Each row is a point on a tangle of strands that fork, close into loops and nearly touch. The rows are in no order.
Two points are linked if the straight distance between their rows is under 39.2. Some points are linked to none.
q426: [ -1  -9  21 -12   3   6  -4 -14  11  10   0  -5   6  11   6 -17  22 -18
  -5  -1  15  11   1   9   4 -13   0 -25  10  12   1 -14  -3  -1 -13 -12
   9 -14  -2   4   2   9 -14   0  17   2  -4   5 -23 -12]
q402: [-13  24   9  -2 -11  -4   2 -11  17   1  22 -17  -5   8   5  -7  -9   5
  12   8  -9   7 -10   2  -9   6   5   2  10  13  -3 -17  11  22  23 -15
  -3   0  -6   4 -11  -9   3   4   8  -5  -2  -3 -13  -2]
q571: [  2 -11  12 -12  13   2   5  -4   0   3  -7   4   9   5   3  -4   3 -15
  -4   5   7  -3   6   1   2  -9 -10 -17   9  10  -3  -2  -1  -1  -7   5
  -8 -10   2   4   7  11  -3  -5   5   5 -13  -7  -9   8]
q886: [  2 -15   3  -8   6   4  -3   3   6  -3   5  -2   4  10   3   0  12   4
  -4   4  23  12   3   7   1 -17   2 -17  -5  -1   1  -4   6  -5 -18   1
   1  -9 -15  -1  20  -7   4   9   8  -3  15  14 -15  -5]
q611: [  1  -4 -17  19  -2  -7   0   6 -13 -13  -6   0  -9  -9  -4  20 -10  16
   3  -7   1  -1  -4   2  10  -2  -4  17  -8 -24   7  14  -4  -7   4  11
  10   5   4   2  11  -2  11   6  -6   1  11  -7   5  -8]
q150: [  2   1  -5   5   0   3   5   7  -4   8  -9   6  -1  -5 -11   5   1 -12
  -6 -11  -7  -8   4  -1  -3  -6   1   4  -5  -5 -11  -2   0  -8  -8   5
   0   1   2 -10   1   4   7  -7  -8   3  -6   8  12  -2]
q630: [ -1  11  -6  13  -8   6  -1  -6  -4  -4  -4  -2   0  -8  -9   4  -8   1
   5   4 -28 -14  -1  -2   5  13   0  25   1   2   1   2   1   8  15  -9
   6   6  21  -1 -19   9   4  -4 -11   3 -10 -11  10   1]
q720: [  4  -8  12 -12   8   3   8  -6  -1  -1 -14   3   9   1   2  -1  -3 -22
  -6   6  -1  -6  11  -2   8 -11 -13 -15  11   7   1  -4  -4  -3  -5   6
 -12 -10   2   4  -2  11  -1  -9   6   5 -18 -14  -8  10]
q455: [  0   9 -12   4   0  -1 -17  -2  -1 -17  10  -3  -9 -10  14   5  -8  37
  16   3   6  -1 -16  -2   3  30  12  22  -7  -7  14  15  -1  11   9   3
   7  15  -5  24   1  -2  -8  15 -11  -4  14 -10  10   4]
q980: [ 1 -9 -3 -1  9 -7  1  9 -5 -2 -3  7  7  2 -1  5 -1  8 -1 -2  5  6 -1 -3
 -7  0 -4 -4 -3 -1 -1  9  0 -4 -1  7 -5  0  3 -6 10 -1 -2 -1 -3  1 -2  2
  8  3]
q352: [ -3  13   0  -2 -11   2  -6  -6   7   7  18  -2   6   0  -4  -6  -2  16
   4   3 -21  -2  -7  -3  -7  24   2  12   2   7  -1   1   0  11  17 -14
   3  10  16   2 -19   5  -9  -7  -9   2  -6  -1  11   3]
q303: [  2  -2  -9  20  -4  -4  11   1 -12  -9  -9  -6 -19  -6  -2  21 -14  -6
   5  -1  -2  -4  11   4  22 -17  -4  11  -6 -19   5   1  -1  -6   0  14
   5   0  -3   2   6  -3  27   6  -2   1  10  -8  -4  -6]
q904: [ -8   9   0   2  -8   0   2   0   5   5   7  -6  -3   1  -6  -1   2  -1
   4  -1  -6   0  -1   3  -6  -9   6   7  -4   5 -10  -9   7   9   2  -9
   1   0  -2  -6   0  -4   7   0   1  -1   1   9  -3  -1]
q421: [  2  -6   1  -6  -1  -4   3   7   1  23  -5  14   2   6  -9 -10  20 -14
 -11 -13   6  -5  -1  -7 -14  -2  -2 -13   0   2 -12  -1  -7 -14 -14   6
  -3   0   3  -9   3   5  -7 -14  -5   2 -10  17  13   0]
q591: [ -6  17   0   4 -13   5   4   2   3  17  -3  -1 -10  -7 -14  -5   8 -18
  -2  -8 -15 -13   5   0  -2  -6   3  14  -3   1 -19 -15  -1   5  -1  -8
   4   2   3  -8 -16   3   4 -11  -2   2  -9   9   7  -3]
q114: [  3  -4   5  -1   6  -4  11  -3  -8  -6 -15   6   8   0   3   7 -12 -16
   0   8  -7  -5   8  -4   8  -7 -15  -6   7   2   7   3  -4  -4   3   9
 -14  -4   5   1  -5  10   6 -12   2   3 -17 -19  -2  10]
q127: [ -2  -2  17 -15  14  -3   4 -10   2  -3   2   1  15   4   8  -3  -7  -5
   3  14   0   6  -7  -5  -4  11 -12 -17  22  18   4   0   1   7  12   5
 -13  -8   4   7  -2   8  -5  -1   7   2 -21 -28  -8  10]
q463: [  1   0 -17  15  -6  -1 -11  -3  -7 -19   0  -1 -14 -15   2  16  -7  31
   9  -3   5  -9  -9  -2  10  14   1  24 -10 -20  13  19  -7   3   8   8
  15  11   4  13   8   1   1  11 -13   1  20 -14   9  -3]
q497: [ -2   9  -8   4   2  -3 -15   1   1 -14  13  -1   0  -5  12   2  -7  33
  13   4   2   8 -14  -2  -3  28  11  15  -4  -2  10  13   2   7  12   0
   0  12  -4  14  -2  -5  -9  12  -6  -3  11  -9  10   2]
q812: [-13   7  21 -15 -19  -4  -1 -15  16  16  16 -12  -9  15   4 -18   7 -14
   0   8   6   6  -4   4  -6  -8   1 -15   8  17  -1 -19  -3  19   4 -18
   7  -4   2   6 -14  -5 -12  -6  14  -1 -10   4 -18  -7]
q993: [  4 -10   5  -8   6   3   5   2   2   6  -7   5   1   5   0  -3   6 -14
  -6  -1   9  -1   8   4   3 -14  -3 -13  -1   2  -7  -4   1  -5 -13   4
  -6  -6  -4  -3   9   5   3  -1   1   4  -4   7  -3   0]
q884: [ 11 -12 -14   7   4   2   1  17  -9   5 -10  12  -3  -5 -12  11   4  -7
 -11 -19   5  -6   2  -2  -4  -2   1  -1  -9 -22  -8   7  -3 -20 -19  17
   4   2  -4 -13  14  -5   8  -7 -10   3   0  16  15  -5]
q291: [ -2   5  -9   7   3  -4  -8   1  -3 -13   7   0   3  -6   2   4  -8  23
   9   1  -4   4  -7   0  -2  16   4  13  -4  -3   6  11   1   6  13  -1
   2  10   4   4   1  -1  -2   8  -7  -1   5  -6   9  -1]
q418: [ -8   4  21 -19  -2  -1   1 -12   7  15   6  -2   5   8   1 -14   3 -16
  -2   9  -3   4  -7  -3 -10   7 -11 -16  19  22  -3  -8  -5  10  10   0
  -1  -9  13   3 -13   6 -11 -11  10   0 -27 -11  -4   7]
q81: [  6 -21  -9   1  11  -4  -2  17  -7  -4  -4   5  -3   0   1  15   1  10
  -5  -5  26   9   2   1  -3  -9  -4  -7  -9 -13   0   8   1 -12 -18  16
   0  -5 -11  -5  25 -12   8   4   1  -1  12  14   2   2]
q621: [  3   1   0   1   3  15   3  -3   8  -3  -9  -9  -4   0  -4  -2   5 -21
  -9  -5   4   2  15  12  17 -21   5  -4 -10   0  -1 -13   8  -9 -13  -9
   4  -6 -15  -3   2  -3   8  10  14  -2  13  12 -23 -12]
q64: [  7  -9 -18   7 -18  -2 -14  18  -3   4  17   4  -2   3  -7   8  15  27
  -3  -6   5   2 -16 -11 -17  12  21  18  -4 -12   6   4  -9 -10 -21  -7
  11   2  -4  -7  10 -16 -17  -9   0  -8  21  28  11   5]
q829: [  2  -7   4  -6  -3   8  -1   2   8  12   2   4  -2   9  -5 -11  22 -17
  -9  -7  17   2   5   7   1 -16   4 -12 -10   0  -7 -12  -2 -12 -24  -5
   4  -3 -14  -7   6   0   2   1   6  -2  11  24 -12 -16]
q440: [-10  21  -6  11  -6  -2  -3  -5   5 -11  13 -13  -3  -3  -3   4  -9  15
  13   5 -14   2 -10   1  -2   7  10  20   2   2   1  -4  11  15  21  -9
   2   4   0   3  -3  -6  10  11  -1  -3   4  -5  -3  -5]
q872: [  7 -17 -14   7  12 -12  -2  16 -18 -13 -11   9   2  -7   6  16  -8  21
  -3  -9  19   8  -1  -4   0   5 -11   0  -7 -22  11  21  -9 -13  -3  18
   4   1   0   1  17  -5  -5   2  -3   0  10  -2   8   3]
q875: [ -3  14   8   6  -5   1  12 -11  -1  -2  -9 -12  -8 -12  -2  -1  -9 -17
   8   8 -20 -12   9   2   8  -7  -7  11   3  10  -5  -9   4  14  12  -8
  -5  -2   5   0 -21  -1  13  -3   2  -4 -13 -15  -5   7]
q160: [ -2   0  13  -9   8   6   6 -11   5  -5  -1  -8   0   3  10  -5  -7 -10
   3  11  -1   2   6   5   7  -9  -4 -12   9  12   0  -8   7  12   8  -5
  -6  -8  -4   3  -1   1   4   6   8   1  -3 -13 -16   6]
q139: [ -5  11   7  -7   3  -4  -5  -6  13  -1  13  -1  12   3   9  -9 -12  18
  11   9  -9  11 -13  -2  -6  33  -1   1   9  13   8   6   4  12  24  -7
  -9   8   8  10 -18   6  -9   4  -2  -3  -7 -17   8   2]
q963: [ -6   3   2  -1  13  -4   0  -3   2 -14   8  -8  -2   5  10   3 -10  16
   8   9  13  12  -2   3   3  -7   4  -6   3   2   6   0  11   8  10   5
  -8  -1 -15   8  14 -11   9  20   7  -2  12  -7 -13  -1]
q696: [ -1   2  -7   8   3  -3  -6  -4  -8 -11   3   2   5  -7   1   5 -12  16
   6   5 -11  -4  -3  -3   5  18   0  15  -3  -3   8  14  -2   4  14  -2
  -1  13  11   4  -5   6  -3   6 -12   3   0 -13  12   0]
q495: [  1   3   1  -7   0  -1   1   1  -1   7  -3   9  15   1  -5  -7  -3  -3
  -8   2 -16  -7   0  -8 -10  11 -10  -1   7  10  -3   6  -5  -5   9  -1
  -5   1  19  -6 -12  13 -12 -12  -5   2 -19  -6  15   9]
q890: [  3   1  -3  -1  -4   0   1   8   0  24  -7  14   5   0 -12 -12  17 -13
 -13 -15  -7  -9  -2  -8 -14   2   1  -6   1  -1 -14   1  -8 -19  -8   5
   0   3   9 -12  -7   8 -11 -18 -10   2 -15  15  20  -2]
q970: [ -5  -1   9 -12   0  -7   3   0   5  11   5   3  10   8   0  -8   8   1
  -1   1   3   5  -8  -3 -14   6  -4 -13   8  15  -4   0  -1   2   6   0
  -5  -3  10  -5  -1   3 -10  -9   2  -2 -11   0   4   4]
q843: [  3   9   0   9  -2   4  10   1  -6   5 -18   2  -8 -11 -10   1  -2 -28
  -1  -7 -18 -20  15  -1   9 -11  -6  10  -3  -3 -10  -8  -3  -2  -4   4
  -4   1   2  -5 -18   5  10 -10  -3   1 -14  -5   6   2]
q974: [ 10 -14 -14  -3   0  -3 -14  18 -11  -1  10   7   0  -1   7   4   7  31
  -1  -4  16  11 -10 -12 -15  22  13   8  -3  -7  11  12  -9  -8 -11   3
   7   0  -6  -2  14  -9 -22  -3   0  -5  23  17  16  12]
q425: [  3  10  -4  11  -6   4   6   1  -6   6 -17   5  -1 -11 -13   1  -4 -16
  -3  -6 -25 -20   6  -4   3   1  -4  15   0  -1  -8  -2  -3  -4   2   1
   1   4  14  -6 -20   9   1 -14 -10   3 -18  -5  14   3]
q633: [ -3   7   3  -1   1  -2   4  -6  -2   0  -5   2  12  -4  -1  -4 -13  -5
   1   7 -22  -7  -1  -7  -3  14 -12   6   8  12   4   3  -4   3  17  -2
  -7   2  18  -2 -19  11  -4  -7  -3   1 -20 -17   7   8]
q39: [  4  -7 -16  16  -4  -2   1  12  -9  -7  -8   3  -9  -8 -10  20  -6   4
  -1 -12   0  -5   2   2   8  -7   0  13  -8 -22  -2   6  -1 -11  -6  15
   9   3   0  -6  11  -4  17   4  -8   3   6   3   6  -7]
q529: [  5  -7  -2  -3  -4   6  -1   8   5  16   3   9  -8   8  -9 -10  26 -15
 -10 -11  20  -2   2   1  -4 -13   5  -9 -13  -7 -10  -9  -4 -15 -31   2
   3   2 -15 -10   9  -4   6  -3  -1  -2  12  30  -4 -13]
q269: [ -1  11  -3  15  -7   4   5  -3  -5  -1 -10  -3  -5 -11 -10   7  -6  -8
   5  -1 -25 -14   3   0   6   1   1  22  -1   1  -5  -4   3   6  11  -5
   4   3  13  -5 -16   5  11  -6  -8   0 -10  -8   8  -1]
q684: [  4   3   0  10  -2   3  14   0  -9  -1 -16  -1 -11  -9  -4   8  -7 -23
   1  -3 -14 -13  16   3  15 -14  -5   9  -3  -4  -4  -5   0  -1  -3   6
  -4   0   0   0 -12   2  16  -5  -3   1  -8  -8   0   1]
q165: [ -2  12   8  -1  -8   9   4  -4   6  10  -9  -6 -11  -9  -6 -10   6 -25
  -3  -3  -8  -8  16   9  10 -16   1   5  -4   5 -14 -17   1   5  -4 -11
   2  -2  -6   0 -16   0   6   0   9  -2  -3   6  -8  -3]
q93: [ -1   8  -2   3  -6   4   5   5  -1  17  -6   5  -6  -4 -16  -3   8 -18
  -6 -13 -10 -14   3  -2  -4  -7   4   9  -3  -2 -18  -9  -3  -4  -8   0
   1   1   0 -11  -7   2   4 -11  -6   4  -7  12  10  -4]
q652: [-13   7  23 -19 -11  -3   0 -14  12  18  13  -8  -6  11   4 -16   6 -15
   2   8   1   5  -6   0  -8   1  -3 -18  13  20  -4 -16  -4  17   9 -11
   4  -6   7   4 -15  -1 -11  -9  12   0 -19  -2 -11   0]
q882: [  7  -2 -10   4  -6   5   0   9  -5  16  -9  15   8  -4 -14  -5  10  -6
 -15 -15 -14 -14   1  -7 -11   8   4   1  -1  -9  -9   8  -5 -20 -10   6
   4   6  12 -11  -7  10 -11 -16 -17   6 -11  13  26   2]
q612: [  3   2   3  -2  -1  12   0  -1  10   6  -5  -5  -3   3  -7  -9  16 -22
 -11  -9  12   5  10  10  12 -19   5  -5 -12  -1  -4 -17   1 -11 -18 -10
   5  -6 -18  -6   1   0   5   7  14  -3  14  18 -20 -18]
q728: [ -3 -14  18 -15  -4  -1  -4  -9  12  16   6   2   4  17   4 -17  29 -13
  -4  -3  21   7  -4   4  -2 -14   0 -26  11  12   0 -10  -6  -1 -20 -11
   9  -8  -2   5   4   5 -15  -5  12   2  -6  11 -18 -12]
q811: [  3 -17  -2  -6  11  -3  -5  12  -2  -5   3   2   0   6   5   8   7  15
   1   3  28  13   0   1  -5  -9   1 -12  -5  -5   2   4   3  -7 -16  10
  -4  -7 -14  -3  24 -13   4   8   4  -4  15  13  -5   3]
q971: [  9 -12  -8   0   9  -7  -6  11 -11  -7  -5  13  12  -3   2   5  -2  15
  -6  -3   4   3   0  -6  -6  13  -5  -2  -4  -7   6  21  -5 -10  -2   9
  -4   3   9  -2   7   2 -11  -4  -8   2   1   0  17   7]
q543: [ -5   1  14 -11   0   2   5  -9   6   6   4  -6  -1   5   4  -9   2  -9
   1   7   1   1   2   5  -1  -9  -2 -12   5  13  -4 -11   5  11   4  -7
  -4  -7  -2   1  -2   1   0   1   8   0  -2   0 -13   3]
q580: [ -7   5  12  -9  -8   2   2  -6  11  14   4  -3  -6   6   1 -12   9 -16
  -2   2   4   1   4   5  -1 -14   1  -9   0   9  -9 -15   2   8  -6 -12
   3  -5  -3  -2  -4   2  -1  -3   8  -1   0  11 -11  -4]
q101: [-10  16  16 -10 -12  -1   3 -15  19   2  23 -16  -6  14   9 -13  -5   0
   9  11  -1   7  -7   4  -7  -3   4 -12  11  15   0 -18  10  22  14 -16
  -1  -5  -7   6  -7 -10  -2   4  13  -2   1  -2 -22  -3]
q137: [  2 -10   4  -6  17  -8   1   6  -7  -6  -2   7  13   4   4   5  -2   9
   0   5  13  11  -4  -2  -7   5  -7 -14   7   5   4  11   1   0   3   9
 -11  -3   1   1  14   0  -5   1   2   0  -5  -9   2   6]
q242: [  4 -12   7  -9   6  -2   3   6   2  16  -5  11   6   6  -4  -6  15 -15
  -9  -6  12  -2   1  -2  -8  -9  -5 -17   2   2  -9  -1  -4 -11 -16   7
  -6  -5   1  -5   9   6  -3 -10  -2   3  -8  12   7   1]
q879: [  6  -5  -6  -4  14  -7 -10   9  -6 -17   1   8   5  -3  17   2  -8  29
   4   1  15  12 -10  -6  -6  27   2   2  -3  -1  15  22  -6   1   6  10
  -3   5  -2  11   6  -1 -17   9  -4  -5  11 -12  12   7]
q930: [ -2  -1   7 -10   1  -3   4   1   2  15  -4   9  10   5  -5 -10   7  -9
  -8  -2  -5  -3  -2  -6 -12   2  -8 -10   7  11  -7   2  -4  -4   2   3
  -6  -3  13  -7  -3  10 -10 -14   0   1 -19   1  11   6]
q582: [ -5   7   7  -7  11  -7  -2  -1   6  -6   8  -1  13   5  11  -5 -10  16
   8   7   0  14 -12  -1  -7  24  -2  -7  10  13   7   4   5  10  20   0
 -12   2   1   5  -4   2  -7   7   3  -3  -6 -18   2   2]
q217: [ -8  17   4  -3  -5  -6   1  -5  11   0  17  -8   3   6   2  -5  -5  10
  11   5 -11   8 -11  -1 -10  11   3   4   6  12   0  -7   7  15  21 -12
  -4   3   3   0  -9  -4  -3  -1   3  -4  -3  -3  -1  -1]
q628: [  7  -5  -5   6   4  -4   7   7 -10   1 -15  11   3  -2  -4   8  -6 -14
  -6  -7  -5  -8   8  -3   5  -7  -8  -1  -2 -10  -2   6  -4 -13  -6  14
  -6   2   4  -7   3   8   4  -9  -8   5 -10  -1  10   0]
q767: [ 13 -17 -11  -4   9  -7 -11  13 -16  -9  -4  17  11  -4   9   2  -2  22
  -7   1  10   1  -1 -13 -10  24  -5  -3  -2  -8  12  26 -14 -10  -5  12
  -3   3   8   5   8   3 -20  -5 -11   4   5  -2  22  14]
q704: [  3  -5 -19  16  -4  -3  -8   5 -12 -16  -3   3  -6 -13  -1  15  -5  25
   2  -5   2  -5  -5   0   5   9   0  20  -9 -21   9  18  -6  -3   4   6
  13   7   6   4   9  -2   3   8 -10   1  13  -6  10  -2]
q328: [  0   5   4   3   4  -3   8  -5  -6  -3 -12   1   5  -3  -1   3 -12 -10
   1   6 -15  -7   3  -5   3   1 -10   3   5   8   3   2  -3   3  12   3
 -10   1  12  -4 -13   8   3  -8  -2   0 -17 -17   2   7]
q957: [ -9  11  17 -12 -16   1   0 -18  20   5  18 -15  -6  15   8 -16   3  -9
   2  11   5   8  -2   7  -2 -12   6 -16   9  13   1 -21   5  18   6 -21
   6  -7  -6   7  -7  -7  -7   5  18  -3   2   4 -26  -9]
q277: [ 11  -9 -16   7  -6   6  -7  10 -10   6  -7  15   6  -7 -11   4   4   9
 -10 -13 -13 -14   1  -4  -6  13   5   6  -6 -17  -4  14  -4 -17 -11   5
   9   7  11  -6   1   4  -6 -11 -19   9  -4  11  25   3]
q132: [  1 -14   9  -8   2   4  -4  -3  14   1   6  -4   6  15   5  -8  22  -3
  -4   2  23  15  -1  10   1 -20   4 -21   0   5   5  -8   5  -4 -19  -7
   4  -9 -13   2  16  -1  -3   8  13  -3  15  15 -25 -10]
q273: [ -8  12  -8  11  -7   0   0   1   0  -4   5  -7  -2  -5  -9   7  -3   8
   7  -1 -13  -2  -5   4  -2  -1   8  18  -3   0  -5  -3   7   8   8  -7
   4   3   2  -4   0  -4  11   3  -2  -1   2   3   1  -3]
q950: [ -3   0   9  -6   3   7  -1  -9  13  -7  11 -12   4  13   9  -8   3   3
   1   9  11  16   2   9   5 -17   7 -17   3   6   5 -11  14   6  -1 -11
   1 -10 -14   4  12  -9   1  16  16  -3  18   4 -29  -5]
q749: [ 10 -13 -19  11  -1   3  -6  19  -9   2  -6   9  -1  -8 -13  12   9   9
  -9 -19   3  -3  -3  -3  -9   5   4   5  -9 -23  -6  10  -3 -19 -18  10
  10   1  -2 -15  12  -8   1  -6  -9   1   6  19  18  -2]
q727: [ -3 -13  11 -10  -7  -2  -4  -4  16   9  10  -1   1  18   3 -13  30  -6
  -3  -1  24   9  -7   6  -2 -18   4 -20   3   7   4 -11  -3  -1 -22 -15
   7  -5 -11   2   9  -3  -8   0  13  -5   8  19 -22 -16]
q138: [  4  -3  -6  -2   8  -7 -11   1  -7 -14   3   8   3  -8  17   1 -12  26
   8   5   5  -1  -8  -9   1  33   0   7  -6  -3  15  24  -9   5   9  10
  -2  14   2  19  -1   5 -12   6 -14   1   5 -16  16  10]
q112: [ 12 -17 -14  -5   5  -1 -14  15 -15   0   3  13   4  -3   8   2   3  27
  -4  -1  10   5  -4 -13 -12  25   5   4  -4  -8   9  21 -13  -7  -9   5
   3   3   1   3  10  -5 -23  -6  -9   0  16   9  22  18]
q766: [ -2  -4   1   2  13   1   4  -9   0 -17   2 -12  -4   5  14   3 -13   4
   4  12  10  10   7   8  15 -17   3 -10   1  -2  12  -1  11   4   6   2
  -5  -4 -13  10  13  -8  11  22  10   1  16 -13 -21  -2]
q846: [  1   7 -17  10  -5   2 -17  -3  -4 -19   5  -4 -15 -14   6  13  -5  36
  12   1   7  -7 -13  -2   5  24   9  27  -7 -15  14  19  -4   7   7   5
  14  12  -3  19   7  -4  -3  15 -11  -3  21  -8  11   2]
q809: [  1  -4  -8   4  -1   6   4   9  -1   1  -2   2  -8  -2  -8   8   0  -9
  -3  -8   5  -5   9   4   6 -16   4   5 -11  -9 -10  -6   2  -8 -15   6
   5   1 -11  -6  10  -5  17   7  -2   0   9  15  -1  -7]
q364: [  5   1  -7  17  -4   1  12   1 -11  -6 -13  -3 -17  -7  -4  17  -9 -18
   2  -3 -10 -11  14   4  20 -18  -1  13  -4 -13  -1  -3  -1  -5  -5  11
   2   1  -2   0  -2  -1  24   1  -3   1   2  -7  -3  -5]
q179: [ -8  19   0   3  -3  -5  -4  -4  10  -8  20 -10   3   2   3   0  -8  22
  14   6  -8   9 -13   1  -7  18   8  11   2   6   3  -3  11  14  21 -10
  -3   7  -2   4  -6  -6  -1   7   0  -4   4  -5  -1  -4]
q831: [ -5   6  11  -4   7  -1   9 -10   2  -5  -1  -8   2   0   7  -3 -14  -4
   8  12  -6   3   0   2   3   1  -6  -4  11  13   3  -4   6  13  19  -2
 -10  -3   0   2  -5   0   7   4   4  -1 -10 -20  -9   5]
q756: [ -9  15   7  -2 -16   6   2  -5  10  14   4  -8 -13   0  -7 -13   9 -19
  -3   0  -3  -6   8   7   3 -16   5   3  -5   5 -14 -22   0   6  -7 -17
   5  -2  -7  -2 -12  -1   2   0  11  -3   4  15 -14  -8]
q941: [  6  -4  -7   1   0   7   0  11   0  11   1   8  -9   1 -11   0  14 -13
  -9 -13  11  -5   4   3  -2 -13   5  -1 -13 -11 -15  -6  -1 -14 -25   7
   3   2 -14 -12  12  -6  13  -1  -5   0   9  25   3 -10]
q646: [ -6   6   7   0  15  -8   4  -6   1 -12   2  -4   5   1  11  -1 -17   9
  10  10  -1  11  -8  -2   2  11  -2  -4   9  10   9   3   7  10  23   4
 -14   2  -1   6  -1   0   2  10   2  -1  -3 -23  -4   2]
q363: [ -2   9   9   5  -2  -1  11 -10  -3  -3 -14  -4  -2 -10   1   1 -10 -19
   4   6 -20 -12   9  -1   8  -5 -13   6   4  10  -1  -4  -1   8   9  -1
 -10   1   9   0 -23   4   7  -9   1  -1 -22 -17  -2  10]
q313: [ -7   8   6  -4  -4   4   2  -7  11  -6  14 -12  -3  10   7  -5  -3   4
   5  10   5   8   2   6   0 -15   7  -6   1   6  -1 -12  13  10   4 -11
  -1  -4 -13   4   6  -9   8  14  11  -4  15   4 -20  -2]
q898: [  0  -5  15  -7   9  12   3 -14   9  -8  -6 -12   6   4   9  -8   1 -13
   0   7   5   8   9  10  13 -15   0 -18   6  10   6 -11   9   5   0 -10
   0 -13  -6   5   2   2  -2  10  16   1   3 -11 -28  -1]
q280: [  2  -6   1  -4  18 -10  -4   8  -7 -13   0   7  12   2  10   3  -4  21
   3   4  13  15  -8  -4  -7  17  -3  -7   3   4  11  16  -1   1   9  11
 -10   2  -1   5   9  -2 -10   6   0  -2   1 -13   6   5]
q294: [-10  12   2   0  -5   0   2  -4   8  -2  13 -10  -3   6   1   0  -4   2
   6   5  -1   4   0   5  -2 -12   7   2  -1   4  -6 -10  11  10   5  -9
  -1  -1  -9   1   4  -8   9   9   4  -2   8   6 -12  -1]
q502: [  9  -3  -8   4   4   5   4  13  -7  13 -11  13  -2  -4 -14   2   8 -15
 -11 -20   0 -13   3  -5  -6  -4   2  -3  -7 -14 -13   0  -4 -19 -17  12
   0   3  -2 -14   5   2   4 -11 -12   6  -4  17  18  -5]
q377: [ -2  -8  -9  13   1  -3  10  -2 -11 -13  -6  -9 -16  -2   6  18 -15  -2
   3   2   6   3  13   6  24 -23  -3   3  -7 -18   9   2   1  -6  -1  12
   4  -2  -8   6  10  -5  23  14   4   0  16  -8 -14  -6]
q837: [ -4   4  16 -16   5  -3   4  -8   4   5   1   1  12   3   2  -6  -5 -10
  -1  10  -8   3  -5  -7  -8  11 -15 -13  16  19   1  -2  -2   6  14   2
  -8  -7  12   1 -10   8  -9  -7   6   1 -26 -18  -1  11]
q21: [ -2  -7  -5   7   9  -3   7  -7  -6 -17  -3 -11 -10   2  13  11 -16   2
   3  10  11   6   9   7  22 -21  -1  -5  -2 -11  13   1   7  -1   5   8
  -1  -3 -12   9  13  -8  18  21   7   1  18 -13 -19  -4]
q388: [  0   4  -4   4   5  -6  -7  -7  -6 -12   3   7   5  -6  10   1 -17  18
   9   9  -8  -6  -5  -7   7  30  -3  12  -3  -1  14  18  -7   5  15   5
  -5  15  11  14  -9  11  -7   5 -17   3  -1 -23  16   4]
q464: [  0  -6  19 -11   5  12   0 -14   9   1  -7 -12   7   3   7 -14  11 -20
  -5   2   5   9   8  10  11 -14   0 -21   7  11   2 -14   3   3  -5 -10
   4 -17  -2   4  -2   5  -9   4  20   3  -4  -6 -26  -3]
q383: [  5   5  10  -4   0   9   6  -6   2   6 -16  -3  -8  -7  -3  -9   4 -28
  -8  -1  -6 -11  20   8  14 -16  -4  -3  -3   2  -8 -13  -1  -1  -8  -6
  -4  -4  -5   1 -16   2   4  -2   7   2  -6  -1  -8  -1]
q736: [ -2  -1  -6   5   0   3   6   1  -1  -5  -3  -6 -10  -1  -2   6  -7  -7
   1   1   0  -2  10   6  10 -19   5   5  -9  -5  -5  -5   7  -1  -5   1
   3  -1 -10  -1   7  -5  18  11   1   0   9   5  -9  -4]
q235: [ -3  15  -6   5 -10   6  -5 -10   2  -3   8  -6   2  -6  -6  -1  -8  10
   8   7 -26 -10  -5  -1   1  22   4  25   2   6   1   1   4  14  22 -13
   4   9  17   2 -20   7   0  -2 -13   2  -6 -11  10   0]
q486: [  6 -19 -12   5  13 -10  -3  17 -12 -10  -9   6   1  -4   3  16  -4  15
  -3  -6  22  10  -1  -4  -3  -2  -7  -4  -7 -18   5  15  -3 -11  -8  17
   1  -2  -5  -5  22 -10   1   3   0  -2  10   5   5   3]
q706: [ 13 -12 -20  11 -10   8 -12  14 -11   4  -6  15  -1 -12 -15   8   9  14
 -11 -15  -7 -12   0  -2  -7  14   9   9  -7 -23  -4  15  -3 -17 -16   5
  15   6   5  -9   6  -2  -4  -9 -17   6   5  16  25   3]
q23: [  6 -10 -15   0  -9  -4 -15  16  -4   1  17   3   1   5   1   5  11  30
   1  -3  11   8 -14 -12 -18  16  18  12  -3  -4  10   8  -8  -7 -14  -6
   4   3  -4  -5   8 -13 -21  -7   2  -8  24  22  12   7]
q777: [ -7  14   6   1   1  -3   5  -8   5  -3   4 -11   2  -1   2  -3 -13   1
  10   8 -14   2  -5   0  -3   7  -2   6   7  13  -1  -6   6  13  22  -8
  -6   2   4  -3 -12  -1   4   2   1  -3  -7 -11  -3   3]
q586: [ -4   9   0  -2 -13   1  -2  -3   6  14  10   0   5   2  -9  -9   4   5
  -2  -4 -21  -6  -6  -2 -11  14   1   9   1   8  -7  -2  -3   5   9 -12
   5   7  18  -5 -18   7 -12 -14  -7   0 -10   7  14   1]
q16: [  7  -4  -4   8   1  -8  11   1 -16  -7 -18  10   3   0   2  14 -13 -16
  -2  -1  -5  -3  11  -5  12  -8 -15   0   3 -11   9   9  -8 -15  -2  16
 -11  -2   5   0  -2  12  10 -15  -5   3 -14 -14   5   5]
q977: [  2  -1  -2   3   1  10   5  -3   4  -5  -6  -8  -5   0   1   1  -5 -13
  -3   2   1   1  15  10  15 -21   3   0  -8  -1  -2 -10   7  -2  -7  -7
   2  -5 -12   1   4  -3  14  12   8  -1  12   4 -17  -6]
q515: [  0  -2  -6   2 -10  -4  -3   9   2  14   6   7   4   3 -10  -4  15   5
  -5 -11  -4   0  -9  -4 -16   2   6   2  -4  -1 -10   1  -1  -8  -8  -4
   2   4   4 -12   1  -1  -7 -14  -7  -2  -2  19  14  -1]

A piece is all that can be reached along the links. How many separate loops has the piece of each point below (a circle has one, a figure eight two, a Y none), and how many tips (points with one link)?
q486 => loops 0, tips 5
q612 => loops 1, tips 0
q591 => loops 1, tips 3
q352 => loops 0, tips 2
q137 => loops 0, tips 2

A fork is a point with three links, a tip a point with one. Leave the first point through the second and follow the links. Name the first fork or tip that comes.
q652 / q812 => q217
q706 / q277 => q114
q179 / q440 => q950
q388 / q138 => q64
q242 / q421 => q150
q684 / q843 => q586

How many points has the smallest loop of links through each point below? Write 0 if it is on no loop.
q882 => 16
q612 => 8
q425 => 0
q101 => 0

Name the points in between on the shortest way along the links from the first point to the second, in order.
q363 / q150 => q328, q114, q16, q628
q843 / q21 => q684, q364, q303, q377
q242 / q591 => q993, q571, q720, q114, q16, q628, q150, q93
q150 / q277 => q502, q884, q749, q706
q273 / q756 => q440, q179, q217, q777, q831, q160, q543, q580
q463 / q137 => q846, q455, q497, q291, q696, q388, q138, q879, q280
